Each row is a point on a landscape with many valleys, with its height.
From any point a ball rolls to the lowest of the 2 points nearest to it. It stops when none of these is lower. Distance is the straight distance between rows; heights are no part of it.
zezu h=30.6: [ -5 -20  20  30  -7 -10  15 -28 -10  20   4 -19  14  24  19  21 -12  20
  -9 -38   9 -13 -20  -8  -6 -23   4 -19  -6 -19   9 -18 -20  -3  -3 -50
  22   1  29 -15  14 -23 -14]
kati h=23.7: [ 17 -11  11 -23   6  -4  -4 -12   8  -7  19   0  24 -16  20  13 -14 -37
  -5   0   0  11  -8  -7  37  25 -20  25  -7  -4  15  12   6 -42  10 -30
  34 -46   2  21 -13   7  26]
Satop h=51.4: [ -7 -19 -30  -7  -1 -12  -9  19 -18 -37  16  25 -38   0   7 -20  -4  31
 -18  20   1  -7  34  -1  27   5  -3  18   1  13   2  10 -10  16 -16  28
  25  33  20 -16  -5   6   1]
Dazo h=21.8: [ 13  -4  -5   3 -22  20 -20 -13 -12 -13 -18   7   8  -3 -23   1  28  12
 -17  -9 -16  -2   2  -4  46  10 -26  26  -5 -13   6   4   1  -1  -1 -13
  29 -51   1   2 -12  31  14]
daru h=53.6: [ 15   3  13  -8  25  -9 -14 -19  -5 -10  -8  16   9  11   4  11  -9  -6
   5  62   5   1   5   2 -16 -32  24  12  27 -10  -7   6 -11  -6 -13   0
 -22 -16  25   0  24  16   5]
zekup h=30.2: [  6  -5  -6  25 -37  25 -17   1 -13 -19 -32  -6  25  12 -22   5  29  16
 -16   0  11  -9   9  10  25   7 -17   1 -12   3  -5  13  21  20  -5 -10
   0 -36 -48   1  -6  20   2]
Logib h=50.0: [  3 -35   2  12  -8   0   7  27   1  46  63 -21  57   2   1  15  11 -10
  14  -5 -23   5   3 -10 -33  28  23   9   5 -16 -16  12  12 -51 -26   1
   9  -1  18 -20 -20  -8  20]
fizoz h=65.8: [ 17  -5  10 -15  14 -34  17  14   9 -44 -35  -8  13  -4  33  -1 -31   1
  -6  13  27  15 -15  26  45 -24 -61  19  -1   0  -5  -4  10   7  15 -12
  20 -16   0   2  -7  -8  -2]
dizi h=48.9: [-28   8  -1 -10 -20   8 -21 -11 -21   5  -2  15  -9  11 -15  11  23  29
 -13 -48  -1   0  -3  11   0 -24   8 -19 -17 -14   7 -43  10  22  -2  27
 -18   5 -12   3   8 -28 -19]
rize h=42.6: [-20 -23  -8  -8   7  -3  16  25   7 -21   5  12 -32   4  65 -11   2  13
  17  -9 -17   1   4 -40 -12   2   2 -17  14  40  12 -21   2 -12  -2  30
   9  44  39 -22 -29 -11   3]
lodel h=47.9: [  7  14   4   3   5  -3 -17 -20 -15  12   1  20  13  -3 -19  21  22   4
  20  22  -2   8   5  10 -24 -37  45   0  22   4 -14 -12   9 -10 -27  33
 -39 -25  20   3  15  21   8]
lal h=29.9: [ -6  25  -6  18 -14  30  -7  38  24  15  -2  -7  17 -32  12  -9   9 -32
  -9 -27 -38 -15 -12  -3 -33   4 -13  11 -16  -7  -6 -21   1  -9  13  17
  -2   6 -38  21  -2  14   7]
remu h=37.6: [ 11  12   8 -29  16  -4 -16 -15   9  -9 -14  10 -21  11 -22  -7 -25  11
  -4  23  36 -31   4  -1  26 -16   7  -3  -9 -15  12   8   8  14 -19 -13
 -27  14 -20   5  36 -21 -17]
gimir h=8.1: [ 27 -10   3   3  -7   1 -14 -10   4   4  11   5  23   9  -9  28  19 -21
 -21  -2   1 -12 -20  12  35  14 -15  34 -34  -7  12   8  13 -21  -4 -10
  12 -36 -17  20   2  18  20]
Sotok h=46.2: [ -6   2   2  14  -8  -3  16  -1   9 -28  -2  -5   1  21 -27 -16  19   8
 -23  40   1 -13  23  -1  27  33  14 -14   5   5  15  18  13 -16 -32  12
 -14  21 -64  29  -8  -1   1]
numi h=30.3: [ -2  13 -10  24  -2  -4  21   2  24  35  34  -7  -2 -20  -7  -8 -18 -29
  10 -18 -20 -16  -9  11 -49 -13  15  28 -11   0  -2  -6 -13   7  -7  -7
 -18  30 -11   0   8   1   9]
lofen h=73.7: [ 11  -8  31   7  22 -15   0 -22 -15  19  31   4   6  16 -21   5 -10  -5
  -3  30  20   7  -2   0   3  21   4   9   6 -36  12   3 -18 -37  27 -19
   8 -14  11   0   7 -12  -3]
zopot h=42.3: [ -7  13  11  -2  -4   7  -1  15  -6 -20 -64  -8   6   9  19 -10 -14   5
 -23 -30  26 -18 -26   9  18 -18 -38 -27 -32 -22  -2 -17   8  10   7 -13
   5  -8 -35  -3  14 -32 -33]
masob h=49.0: [-16 -20  30  24 -13   6  -7 -10 -12   8  -1  -4  23  -3  27  31 -22  14
   9 -16   1  15  -6  24 -35 -38 -28  -1 -17   1   0 -38  14 -12 -21 -23
   6 -27  42 -44   2 -19  16]
Tuvun h=41.1: [ 18  -6  15 -36  20 -37 -11  18   4 -21  23  15   5  10  20  19 -20  -5
 -27   4   8   7  -7  24   9 -11 -11  25  -3 -33  13 -26 -12  -6  25  12
   9 -11 -21  27   8 -33 -12]
fuvev h=20.3: [-10   4  -2 -16  -2  -1   0 -12  11 -13 -42 -10 -16  25   7  11   8   2
   5 -27  13 -17 -24  -5  25  -6  -1 -22 -19  39  10  11   7  26 -24  -7
   4  10 -17  17  16 -24  -5]
govul h=30.0: [ -2  12  36 -12  34 -32   9  15  -4 -13  -2  -3 -13  14  29   5 -27   5
  -2 -14  13  -3 -28  12  17 -20 -35  14 -14 -28  18 -25  -1  17  33 -13
 -20  -8 -20  -7   8 -26 -13]
fel h=64.8: [  2   4  34 -16  12  25 -24  27  -4  -5   6  14  16  14  32  13 -16 -28
 -16  20   4  12  -5  -4  -9  28 -10 -18 -18 -25  15   1  14 -38  20   2
  -1 -33 -33  13  -2   0  11]
Sim h=34.4: [ 15   7  -8  12  -8  16   9  -8  -2 -21 -24 -16   0  17 -18 -20  13   8
 -16   6  23 -21 -13   4  36   9 -14  15 -24   5  12  33   6  35   3 -28
  -8  -7 -54  -5  -5  28   1]
gad h=29.5: [-13  15 -18  38 -38  18   5  -7 -13  36  35   5  -3 -19 -62   4  43  34
 -12 -20 -14   3  12   1 -10  33  24 -30 -21 -13  -3 -15  27 -21  -2  28
 -24   9 -15  12  -8  -2  -2]
vav h=37.2: [-16 -14  -4   7   7   3   4   0  -3  13  46   3 -23  -6   7   4 -29  -9
  16  -6   1 -11   1  -4 -38  -3  19  20 -20  -1   4   4 -11  17   2 -11
 -22  42  15 -27  21 -14  21]
buvon h=43.6: [-30  -4   2  15  10  21   6  -4  11  13  19   5   1   3  21  -7   2   1
  12 -24 -27 -14  17 -61 -26   4  35 -23  10  -2  19 -17  -1 -12 -27  18
 -10  40  13   3 -13   9   4]
Burev h=36.6: [  9   9  -1  22  14  17  -2 -15   8  35   3  -1  23  -5   3  -6  21 -15
  13   4 -31 -12  -4 -41 -26   3  42  10  20 -19  14  -8 -15 -24 -10  -3
  -8   8  13  14   3  27   7]
moze h=39.9: [  3   1 -29  17 -30   5  14  31  -3  56  44 -19  11 -22 -18   9  25  -9
   6 -25 -20   8  -4   8 -40  25  11 -13 -13  -9 -42   2   0 -23  20  17
  -8  12   0   7  -8  -1  -8]
fir h=38.1: [  1   3   3  20  11 -18  16 -31  16  -9 -25 -12 -14   6   0 -17 -17   5
  21  -4  11 -10 -10 -13  17 -13 -10  -3  17   6  12   3 -31  31  15 -44
  12   8  31 -10  12   1 -18]
gat h=63.7: [-13  32  10 -18  25  -8  -3  15  15 -11  10  18 -46 -19 -18 -16 -10 -11
   1  24  -2  -4  24   1  -4  16   3 -13  11   7  12  -6   2  -2   4  44
 -33  20 -34   1  -5   3   0]
Zaga h=31.4: [  8  -9 -25  31 -13  -1  13 -41  -1  -1   0 -12 -13  16 -46 -28  -8  10
  -5  -6  12 -19  -1   7  20 -15   3  17   5  -1   9  26 -35  48   2 -34
   9  15   7 -19   2  15 -13]
kiro h=36.2: [  0  21  10  -4  27   7  12   9  30 -23 -60  -9   3 -16  39 -22 -28 -33
   9   9  -8  -3  -8  -8   7  -6 -27  -5  13  18  10   5  10   5   8 -16
   7   6 -13  -6  12   9   0]
lem h=44.7: [-12  -3  11  15  -2  15 -12 -30  17 -16 -26  -1  -8   5  -4 -18 -16  13
  -8 -13  -6 -32   1 -42  21 -26  -1  -1  -1  -7  30 -23 -18   3 -22 -37
  11   8  47 -11  21 -12   0]
zuru h=52.9: [-20  17  -2  -7   4 -16   1  -4  -5  15  18   4 -19  11   0   8  23  30
   6 -44 -14   2   6 -13 -11 -16  25 -23   8  -9   9 -36 -10  30   4  37
 -27  22   3  25   7 -13 -26]
pamu h=68.4: [-15 -14 -16  19 -34  -3  26  -9  11   7   0  -8 -14   7 -16  -2 -29  -8
 -15 -24  33 -17  -1 -11  -4  41   7 -26 -22  21 -15  37 -18  14   4 -43
  16  10  -9 -15  -5 -20 -18]
Tov h=56.7: [ 10  18  16 -51  30 -24  -2  26  11 -33 -35  23 -57  10  18 -21 -11  24
  10  39  26  -4   7   9  17 -19 -12 -17   5  32  10   1  30  16  -3  23
 -26  15 -25 -13   0   6   5]
Miduv h=46.7: [-11  10  17  -8  -7  -1  11  19  13   5 -18 -23  17  17   3  12  -3 -17
 -17 -68   3   1 -31  32  -2 -18 -31 -14 -28 -20   6 -38  -2  -2  13  -8
  14  -4 -21   9   5 -45 -27]
doda h=20.1: [  0  27  16 -10  13 -19  14  -6   5  -8 -29 -13 -15  28  -5   9  40   8
  19 -19   4  18 -25   9  38   8   0 -26   2  28  25  -9  16  15  19  25
 -38   1 -46  22  -9   4  -9]
Vosu h=54.8: [ 33 -11  -8 -20  22  10 -18  -1   4 -42 -32   8  -6  14  24 -30 -13  10
 -21  58   4  -6  27 -10  31 -19  -2  15  17 -13  -7  37 -10  18   7   5
  12 -12  14  12  16  42   7]
Zun h=67.2: [ 12 -11  29  -8  20 -22 -16  24 -21 -46  -2  44 -15  22  14   1 -24   6
 -17  49  26  12  23 -24   0  -4  10  -9   3  -9  17 -11  -5 -28  -3   7
  -7 -23  -9 -18 -12  -7   7]
Vom h=54.7: [  7   9  -5   3  20  14 -12   0   5 -22  -9  20 -15  16  33 -12  18  -5
  -5  16 -40 -16  14 -32  21   8  27  14   4   4  30  11 -11  -2 -11  15
  12  14 -19  20   0  35  16]
Fuvun h=70.5: [-16 -13   9   7 -13   0   5 -24  -9  17  19 -14   2  10 -40  12 -11   3
  -9  -3  31   0  -5  -6  17  34  -4 -15 -21  -3   8  24  -9 -10   9 -40
   7  -4  -3 -12   7 -16  -4]
gasa h=36.9: [ -4  13  26   8  -4  15  -1   5 -11 -14 -52  -6  26  18  25   6  17  -4
 -13 -11   3   5 -13   9  16  -5 -37 -16 -17 -10   8  -3  18  -1   9  -7
   2 -38 -43  -3  -1  10   1]
baz h=31.5: [  7 -27  14   7   9  14 -11 -15 -27  -6  18  27   1 -11   6  -8 -34   7
   4  28 -15  18  23 -24 -24 -17   6  19  11 -32  -4 -19 -11 -18  -3 -10
  14 -18  58 -37  -4  15  13]
lol h=36.8: [ -5   6  15  -1  12   3 -12  12  -6 -50 -42  17 -29  24  21 -25  21  34
 -20  -3  -3 -20   7 -28  40 -26  -9  -3   4 -15  34 -20   2   5  -7  20
   2  -2 -22  -6  -8   7 -11]
Pela h=56.3: [-18 -14  -1  -2  17 -11  -2  -4 -40 -13  38  30 -14   7 -21   5  -7  20
 -11  27  17  23  39 -19   0  33  28 -17   8   7   7   9  -5 -45 -43  25
  -6   8  25 -28  -6 -11   3]
mapu h=49.1: [ 15   6  -3 -28  21  -2 -24  -2   1 -30 -19  24 -22   8   2 -37 -33  10
 -19  63   8  -8  28  -6   6 -34  10   7  27 -11  -6  12 -12   9  -6  10
 -12   5  20   4  22   6  -7]
poner h=20.4: [-23  24   2   9  -3   4  12   8  41  -3 -13 -15   0 -23  -8 -15   9 -32
  20 -10 -18   2  10 -16 -15  -4  -6  -8  19  39  -2 -24   1  -9 -20  25
   1  24 -18  19 -16  -3   2]
pev h=67.8: [-12 -24   5  -7 -12   4  -4  25  -6  17  54  -6  15  21  -5  22  24  -3
   4 -24  -3  38   2  11 -20  29  -6 -23  -6  -9 -10 -23  -4 -43   4  14
   8 -15   5  -7 -36 -27  11]
rar h=16.7: [ 15 -40 -14  -8   0  -5   2  -4 -29  13  49  10  28 -14  16   5 -12  -4
  15  27  -7  21  20 -15 -20   6  15  36  16 -25 -34  12 -13  -8   4 -13
  26 -19  61 -24  -6  16  19]
Pomu h=70.6: [-20 -14  15  17 -13   1  14   1  -2  29  37 -24  10  27 -43  21   0   0
  -9 -14  22  19 -14  12 -10  36  -8 -37  -1 -12   2 -12 -15 -40   7 -19
   2  -2 -14   3 -17 -40 -13]
vuv h=38.3: [ 11  -7 -34 -22 -25   6  -8  12  -3  -3  -1  -2   9 -21  -6   7   3  -4
 -14  24  13  14  17  15   6   5 -18  21  16  11 -41  34  -1  25   1  23
  23 -10   7  15  -8   7  -2]
doki h=50.4: [-17  14   1 -27  -3   6  -5  22  21  17   5 -15 -17  17  -5  19   3 -29
   1 -48  10  -2 -30  31 -12  -1  -6 -33 -36   9  -4 -12   8   6  13   9
 -15   9 -29  21   9 -28 -17]
filen h=64.3: [  2  14 -30  34 -50   4  14  17   2  15   1 -15  16 -16 -23   1  12  -6
 -26   8  10 -12  16  21 -12  26   1  -5  -5  12 -28  41   2  18   7  -5
  -5  18 -44  27  -8  19 -16]
nepit h=42.4: [ -8   4 -36  -1 -15  -1  -7 -19 -16   9  10  15   2 -21  -8  12  16  20
  19  21  -8  20  28  11 -15 -29  27   1  21  13 -44   7  -4  22 -14  43
 -12  -1  40   1   1  26   7]
piv h=5.9: [ 32 -29  -6  31 -40  10  -2  -8 -22  51  25 -25  39 -18 -30  28  36  33
   4  -9 -20   5  -9  14 -28  -2  30  26   5  -5 -15  10   8 -12  -3 -26
  18  -5  33  -4   8  21   9]
totos h=35.2: [-30  -7   0  13   4  -8  18  -8   6  -2   6  -4 -27   3  26   4  -2  19
  35 -17  -6   8 -11 -15  -4  -3   0 -15   7  33   9 -14  -6  20   7  -1
 -17  27  41 -27 -15 -11   1]
muv h=18.6: [ -7  18  18 -16  29 -15   9  11  13  -6  -8  -2 -32  -1  32  -9 -32  -8
  14  -7   7 -14 -17  -2  -4   4  -3  -3 -10  10  20  -5  -9  36  31  -9
 -22  28 -17  -2  12 -18 -18]
zode h=28.9: [ -1  24  19 -13  27  -5   8  -7   6 -28 -46  -3 -10  30   8 -10  40  18
   7 -18 -16  -6 -11 -15  45 -15  -9   1   7   8  38 -19   2  16  -3  20
 -14  -9 -30  14  -2   6  -6]
Gefin h=28.8: [ -3   2 -40   2 -25  28  -7 -26 -13  37  11   1  -6 -23 -47  -3  29  19
   1 -35  -6  -1   9 -16   4  19  19 -11  -1   0 -23  14  -5   2  -2   6
   5   1  34  -5   7  16 -13]
tev h=27.4: [ -4   1  11  15   1 -10  24 -11  17 -22 -43 -14   5  39   1   6  14  -5
   3 -34  12 -17 -41   8  38  -1 -17  -2 -33  35  19  25   5  24 -12 -26
   7  -7 -56   0   0  -4  -4]
Ragef h=60.9: [ 34  -2   3 -21  12  -5  -8   7   1 -42 -36   5  22 -11  44   0 -19 -20
 -19  38  -2  -1   7   3  36 -11 -37  23   7  -6  -7  28  26   1  13 -16
  26 -29   0   9  -2  24   6]
vop h=35.3: [  2   4 -17  34 -14 -11  12  20 -28  44  47  -5   0 -15 -47   4  49  14
   4   1 -18  19   1   9 -13  40  21  -7  -6 -10 -21   7   3 -43  25  30
 -25   6  10   3 -21  12   1]
Tik h=37.5: [  2   9  -8   0  10   7   5  24   5  -4 -11  -2  24 -16  57  -8   2 -29
 -10 -26 -37  -8  -4  -1 -11  -6 -22  14  -8 -23   5 -10  -3   4  31   6
  27  -2 -20  28  10  12  -2]
pabo h=28.5: [  1 -11   3  12 -23 -10   2  -6  -2  13 -17 -11  14   4  -3  19 -10  -7
   3 -18  29   2 -32  33 -26 -22  -5  -5 -16  -4 -22  -7  -6  32   8 -26
 -12  -9 -11  -3  18 -29 -11]
Sak h=55.5: [ -1   5 -10 -38   8   0  -3  22   1 -31   1   8 -14 -23  37  -4 -14 -32
   9   1  -3  24  -9  18  -5  12 -23  16  -3  32 -11  -1  13   0  15   9
  16 -13  -3 -15 -23  -7  22]
Gudol h=30.4: [ 19 -18 -32  -9 -19   0  -6   1 -13   5  13 -14  32 -19  10   8  10 -13
   0   5 -17  17  11  -3   7   6 -14  53  18   1 -30  24  -6  13   9 -12
  43 -25  47   0 -18  27   1]
nit h=59.9: [ 20   6 -24 -34   3  12 -16   9  11 -22 -31   1 -37   3   8 -30  -3  24
 -14  39  11 -15  26   6  35  14  -7  -3  13  24 -14  51  10  32   9  11
  27  18  -9   6  -1  40   4]
nov h=28.2: [-33 -10  -2  21 -12 -10  19  -1  -9 -14 -14  -9 -15  13  18  12  12   6
  12 -35  -4   1 -16  11   6 -16 -24 -14 -23  36  13 -14   1  35   0  -1
  -1   8   1 -17  -8 -21  -5]
tezib h=37.0: [-16 -30  15   9  -5  -7  12 -19   0  18  -1 -24  34  17  23  34 -23   1
   1  -3  29   0 -13 -19  -1   2   1 -24  -3   5 -10   9  -8 -14  -2 -52
  30 -16  40   4   2 -30  -2]
sed h=64.0: [-12  -5  12  10 -21  20 -17  24  -9   3  17   1  14 -13   4   9   6 -17
   1  -4 -16  33   8  21 -35  16 -27  -3 -19   1 -10 -21   8 -23   2   8
   3 -34 -14 -19 -26   2  32]
lev h=44.1: [ 20  28  24 -44  48 -24  15   1  31 -29 -60   1 -23  -6  50 -23 -36 -11
  23  10   4   9 -23  11  22  -7 -34  -8  20  28  20  12  33   6  19 -23
  -3   9  12  -8  13   4   0]
nez h=44.9: [ 12 -20 -34  -4  -9  -8   1  29 -11  44  47   4  33 -30 -15  -3  22  -1
   7  -6 -28   5  17  -8 -33  15  20  28   9 -14 -41  -2  -1 -40 -11  32
   7   8  27  -8  -3  -1  10]
nug h=49.9: [ -2  -4  -2 -11  -1  14 -12  22 -12 -28 -18  18 -18 -10  35   1 -13   9
   1  22  12   9  -1   3   7 -16 -33   1  -2  19 -12  -2   5  22  14  12
   5 -10  13 -26  -9  -1   6]
Fomes h=30.1: [ 10  29  24 -43  39 -20  -1  -9  10   6 -26   1 -25  17 -11  -7 -27  17
  11   4  33 -10  -8 -11  11 -16   7 -10  13 -17  11  -5 -11  32  23 -14
 -33   8  -4  18  36 -17 -37]
sotul h=33.8: [  3  20 -45   0 -23  16   3 -19  26  29 -12 -16  -2 -21 -40   0  16 -15
   4 -18 -10 -23  -1 -26   2  13  33  -9  -4  32 -24  26   4   4 -35   1
  -2   7  13  26  14  18  -7]
nir h=54.1: [ -7 -18  19   9   6   4   1 -11  -7  34  21 -16  32 -16  29  21  -9  -9
  38 -28 -30  14 -14   8 -47 -40   3  15   4  -8   5 -40   5 -19 -25 -22
  19 -25  46 -43  -7 -15  28]
leda h=28.7: [ -5 -34  -8  15  -6  -4  13 -16 -21  14  24 -11  27   5   0  19   2  11
  17  35  13   6  31 -10 -18   9  33   6  31 -10 -28  24 -22 -12  -6  -7
  16  18  55 -16  12  10   3]
Poku h=44.3: [ -3   5 -35  -2 -11  16 -11   8 -10 -10 -32  -3 -17  -7  -6  -8   5  19
   9  22  20  21   4  26  14  -6 -35  -7  10  25 -35  27   3  48  22  11
   2 -20  -1 -20 -19  33   0]
bonek h=61.2: [ 12 -19  16   3  23 -25  -1  -2 -28 -25  27  41 -18   8  -7  -6 -22  -8
   1  58  13  16  35 -18  -4  21  16  15  16   0   4  21 -18 -37 -24   1
   2   5  19 -18   1   8   9]
sogit h=52.8: [ -1   6  25  -2  28 -18  11 -13   5  11  18 -11  23 -13  36  10 -16 -39
  30 -29 -35  -2 -30   8 -22 -32  -5  35 -11 -11  27 -27   5 -22 -18 -15
   8 -26  31  -9 -12 -14  27]
vik h=38.2: [ -8   5 -22  12 -32  14  -7 -36  19   0 -19  -3   9   2 -61 -10  28   0
  -7 -18 -18 -33  10 -13  15   5  29 -13   3  19   5  -4   6  -1 -49  -4
   3   4  -8  21   4  -6 -12]
fafi h=51.3: [ -1  -7   6  -4  13 -22  14 -15 -16 -19  20  21  -8  28 -29   3  21  19
  -2  35   8  14  28 -12  25  31  26 -22  22   7  17   6  -5 -40 -31  37
 -16  20 -16  19  -8 -18  -1]
Mibo h=59.5: [ -6  30   4 -52  26 -16 -10  35  28   2  36  10 -25 -19  -9   3 -12 -40
  10   1  -6   4   9  17 -14  20  10  -3   0  20   4 -11  14 -19  -5  41
 -18  18 -27  21  -2 -19   4]
kuzev h=36.3: [ -5 -17  17 -31  15 -18   3   3  19 -24  10 -16  28  -3  46  25 -14 -44
  12 -20  -6  17 -16  -3  16   6 -19   1 -14  11  11  -7  21 -43 -26 -10
  38 -33  19  15 -22 -30  21]
gevor h=67.1: [-12  33  -8  -4  -1   1  -3  -1 -16  -3   3  27 -38 -21 -39 -35   3  21
 -11  23   2  -5  34   8   2  -3   8 -15   1 -24  -7  -5  10  19  17  36
 -41   7 -46  -6  -2  14 -15]
Gamu h=21.7: [  7  17  20  37  -2  -4   7  22  22  22   3 -13  21 -19 -12  -4   4 -32
   5  -1 -29   4 -25  21 -43 -16  -4  25   4   0  13 -28   1 -26   0  12
 -27   3 -29  16   0   9  11]
temid h=18.0: [  2  21 -29  23  -9 -12  25 -15  22  19 -34 -18  -1 -26 -34  -6   7 -10
  10 -20  12  12 -27  20   2  -5  -6 -20  14  37 -24  24   3  29  22  -7
 -18 -18 -20   1 -16  16 -23]
Lupit h=16.9: [ 47  -3  26  23 -11   7   3 -16 -10  54   9 -20  33 -15  -5  20  21  23
  17   5 -27   3 -27  11 -37 -21  25  21   9 -31   0 -17 -11 -18  15 -38
  17 -24  26  -6   6  18  10]
bot h=56.4: [  9  -2 -33 -17   4  -3 -18  -3 -11 -35   0  14 -39   1 -35 -47 -15  47
 -31  42  16 -19  48  21  42 -13  -4   6  11  -2 -14  31 -10  35 -27  33
   9  24  18 -12   6  12  -9]
tures h=45.7: [ -3 -10   6 -14  32  -6   4   8  18  -4  21  -7  15  -5  53   5 -30 -47
  37 -11 -17   6 -18 -10 -20  -2   4  14  -9   9  15  -8  11 -12 -17  -4
   9   2  13  -7  -9 -27  23]
Gep h=15.1: [  1 -35  -1  16 -33  21  -1 -17 -32  40  30 -18  38  -4 -19  21  14  46
 -13 -19  -7  15  17  -8 -32  14  28 -10  10 -34  -9 -11   2 -19  -4 -15
  23   9  34 -16  13   3   0]
bir h=29.0: [-17  12   9   9  15 -16  27  12  17 -16 -41 -16   4 -11  14  -7 -17 -32
  26   1   2  10 -11  14 -11 -23 -35  -3  27  28  -9 -16   9  14  -2   1
  -6  16  -9   2  -2 -24 -10]
lozu h=62.3: [  1  -3 -23  36 -33  22   5   0 -12  13  12   2   2  -6 -10  -9   8   5
 -28 -15 -18 -27  12   3  -9  19  11   0 -20 -11  -4  22  -9  21   2 -11
  -4  22 -37  13  10  28   1]
gugav h=59.3: [  8  -4 -28  18  -9   9  -2  -7  -9 -12  -4   6  -4   8  13 -10  30  17
 -17  19 -16 -24  15   0  20 -10  12  15   2   2   1  30  -7  32   6  22
  -2  26 -14  21   8  36  -1]
kivut h=22.7: [ -6   6 -29   6 -28  18 -14  -5 -20   9  10  11  14 -24 -55   4  43  20
 -18  -3  -9   3  22  -3   4  19   6  -2  15 -10 -22  -9   5 -21 -20  34
   4 -10  18   9  -9  -2 -10]
vegu h=51.5: [ 22  14  13 -50  39 -21   5  16  26 -38 -58   4 -51   1  30 -27 -15  15
  21  18  -1   2  -8  23  30 -25 -24  14  29  44  11  15  19  36   3  17
  -7  20  -3   6  -4  13   8]
Kisas h=43.2: [  6   0   0 -14   6   4 -18  -7  18 -25 -20   6  -2  -9 -15 -25 -26   6
 -17  31  13 -23   5   3  12 -44 -11  20  11 -17  -3  -3  -8  29 -17   3
  -3  16  -4  12  24 -14 -11]
kugef h=24.9: [ 14   5 -34  42 -23  -2  21 -31   2  15 -27 -11  -2   7 -49 -13  17  18
   4 -19  12  -1 -24  28   8  -2  -4   6   1  19 -14  36 -18  63  20 -12
   0 -13 -12 -15 -18  26 -10]
fug h=29.2: [ -6 -14  -7  32 -40  -6   6  -2 -16  30  25 -11  10   2 -16  15  -4  21
   2  -7  28   7   3  41 -42 -24  15 -18  -9 -15 -25 -16  -7  30   0 -11
 -15  13  -4  -4  22 -29  -8]
Ligoz h=23.0: [ -2 -30  22  36 -25   4   9 -22 -24  40  22 -19  13  14 -13  25  -4  38
   1 -12  14   8   2  18 -41  -7  26 -22  -8 -27   6 -12  -5  12  14 -38
   4  13  22 -19  22  -2  -2]
Tope h=27.7: [ 20   9  16   9  22   1  -1 -35 -12  41  -1  -6  10  -2 -11  13  27  -9
  30   3 -10  11 -29  -7  -3  -9  25  20  16  -3   3   3 -12 -18  18 -22
  -5 -26  33  -6  13  28   3]
Moto h=44.5: [ -5 -17 -35 -17   9   3   1   6 -24  -8  40  19 -29 -13  29 -11  -8   8
  10  -7 -18   8  17 -23  -4  11  18  20 -10   2  -9  18 -13  18  13   7
  11  30  27 -22   9  11  14]
mal h=60.8: [ 11  15   6 -36  22  -8  -2  16  10 -30 -28   4 -65   4  -4 -39 -20  31
  -9  38  41  -7  18  -1  36   9 -12 -21  17  12   7  19   7  22  25   4
 -12  30 -21  -5   1   7  -6]
Dev h=9.9: [-10  13  -1  18  -2   4   4   1  20  -2   0  -2  13 -32 -26  -9  12 -36
  25  18 -23  13  -6  -1 -16 -10 -13  24  34  24   4 -23  -5 -16 -16  17
  -9 -17  -2  -1 -17  16  14]
gibi h=54.6: [ -8  16  12 -23   3   1 -11  44  27   7  33   0  -6   2 -27  11   0 -34
  -3 -35 -12   6 -13  21  -8  17 -10  -1 -20 -14  12 -30  -2 -35   5  26
 -13   7 -23  18 -12 -39  -9]
mav h=35.8: [-18 -30 -21   5 -10   8  -6 -10 -22  -6  19   4  10   1   8   7  14  34
  -4  11  -1  10  46 -22  -3   2  48 -11  28   5 -18  -2  -7  -6 -30  29
   1  17  62  -8  11  17   2]
totiv h=8.7: [ -1  32   7  25  14 -14  30 -15  16  16 -31 -17  -2  -1 -10   5  23 -15
  30 -24  -8   2 -36  10  -6 -10  10  -3   9  23   8  -3 -10  22  15   0
 -34   1 -20  17  -1  15 -14]
kilub h=69.2: [  5   0  28 -11  24   0 -22  37  -9 -26   5  31  -2  13  43   6 -21 -23
 -14  28   8  17   7   2 -34   0  -2  -9   2  -4  14 -15   7 -27  -2  26
  -6 -13 -31  -5 -18  -8  12]
Fotat h=48.8: [-24   6   7  -3  14  22  -3  10   9   3  16  12 -28  15  33  -3  -4 -13
   1   3 -20 -26  14 -40  -1  26  29 -24 -10  11  23  11   2 -14 -25  14
  -5  37 -14  18  -4   2  20]
Sinu h=60.5: [-13  -4  -8 -25 -20  19 -18  24   6   4  13 -12  22 -25   1  19  -1 -33
  18  -8  -3  17   7   5 -15  23 -26   2 -11  28 -25   5  20 -25 -15  11
  19 -21   2 -11 -28 -14  17]
fefem h=59.7: [  6  11  27 -22  26   9 -14  10  20  15  24   0   0   8 -16  11  -9 -31
 -10 -16   1  18 -24   7   6  34 -19  -5 -20 -33  28 -14   4 -42  38  -9
  -3 -20 -19  15 -15  -9   3]
Reb h=42.8: [ -4 -12  34  12  -7   8   0 -18  -2  17   0 -17  38   2  17  28 -38 -11
  11  -3  34  15 -18   6 -13  -5 -24 -10 -21 -15  -9 -13   3 -23   0 -61
  20 -36  24 -18  -5 -11  15]
Sula h=41.9: [ -8  18 -21  18  -9  10   6 -27   5  -5   3   4  -9  -3 -71 -21  39  15
 -14   0  -5 -27  12  -4  40  27  19 -12   2   1  12   8  14 -10 -23  16
 -17  24 -32  25  -5  -9  -8]
tepe h=42.0: [ -4  -8   3   2   7  19 -26  -7   2 -10  -4  21 -16   3  22 -24 -36  14
  -3  25  -2 -17  22 -57  -9 -11   6  -7   4 -21  10 -12 -15 -11   1 -14
   5  12  65 -30  14   5  -7]
fumaz h=66.2: [  3   4 -26  11 -45  14  12  23  11  31   2 -11  11 -21 -23   1 -18 -24
 -15 -21  23 -11   1   5 -33  49  14 -20 -18   6 -44  44  -4   0  23 -21
   4   5 -22  11   7  -1 -24]
tasa h=44.2: [ 14  -3  -9 -21  -6 -12  -8  19   6 -20  -4   0  26  -4  38  -5  -3  -3
 -41  -8  -6  -4   5   4   9  -6 -18  23   6 -35 -13  -9  -5   2  23   9
  27  -6 -20  42  14  -8 -12]
zav h=77.2: [  9  -9  24 -20  39 -24  12 -14   1   8  18  -6  -2  23  31  18  -7 -15
  12  11  12  18 -24 -15  15  19   8 -10   5 -13  25   4 -11 -13  29 -20
   1  -5  19  15  -6 -17   4]
Benof h=44.4: [-13   1   1   0  -3   9 -23 -16 -23 -19  -4  27 -16  14 -21 -14  15  40
 -13 -13  -5 -20  11   3  15 -29   7  10   4 -26  27 -34   7  26  -5  16
 -15   1 -16 -10   8   2  -4]
zazuk h=21.0: [ 17   1  -5  -4 -11  11 -14 -16  -2  16  -7  -1  13   1   4  20   4 -19
  -5  -5   5  -6 -34  19  -5 -10 -13  20 -19  -5 -14  17  14  21   4 -22
  -2 -30   0   4  21   8   1]

Where does a ball stop that starts at each point below?
Fuvun -> piv
mal -> Dev
nir -> piv
Pela -> kivut
Pomu -> rar
nit -> muv
Ragef -> muv

Call two points neighbours if one is among the 2 nearest of the other. Go from one point of each pair to the other, from neighbour to neighbour, staying as low as possible. Name the highest point that can't be avoided.
gimir and kivut -> pev
muv and totiv -> daru
muv and gimir -> gevor
Dev and muv -> tasa
gimir and piv -> fug
totiv and rar -> lem
piv and fuvev -> Sim
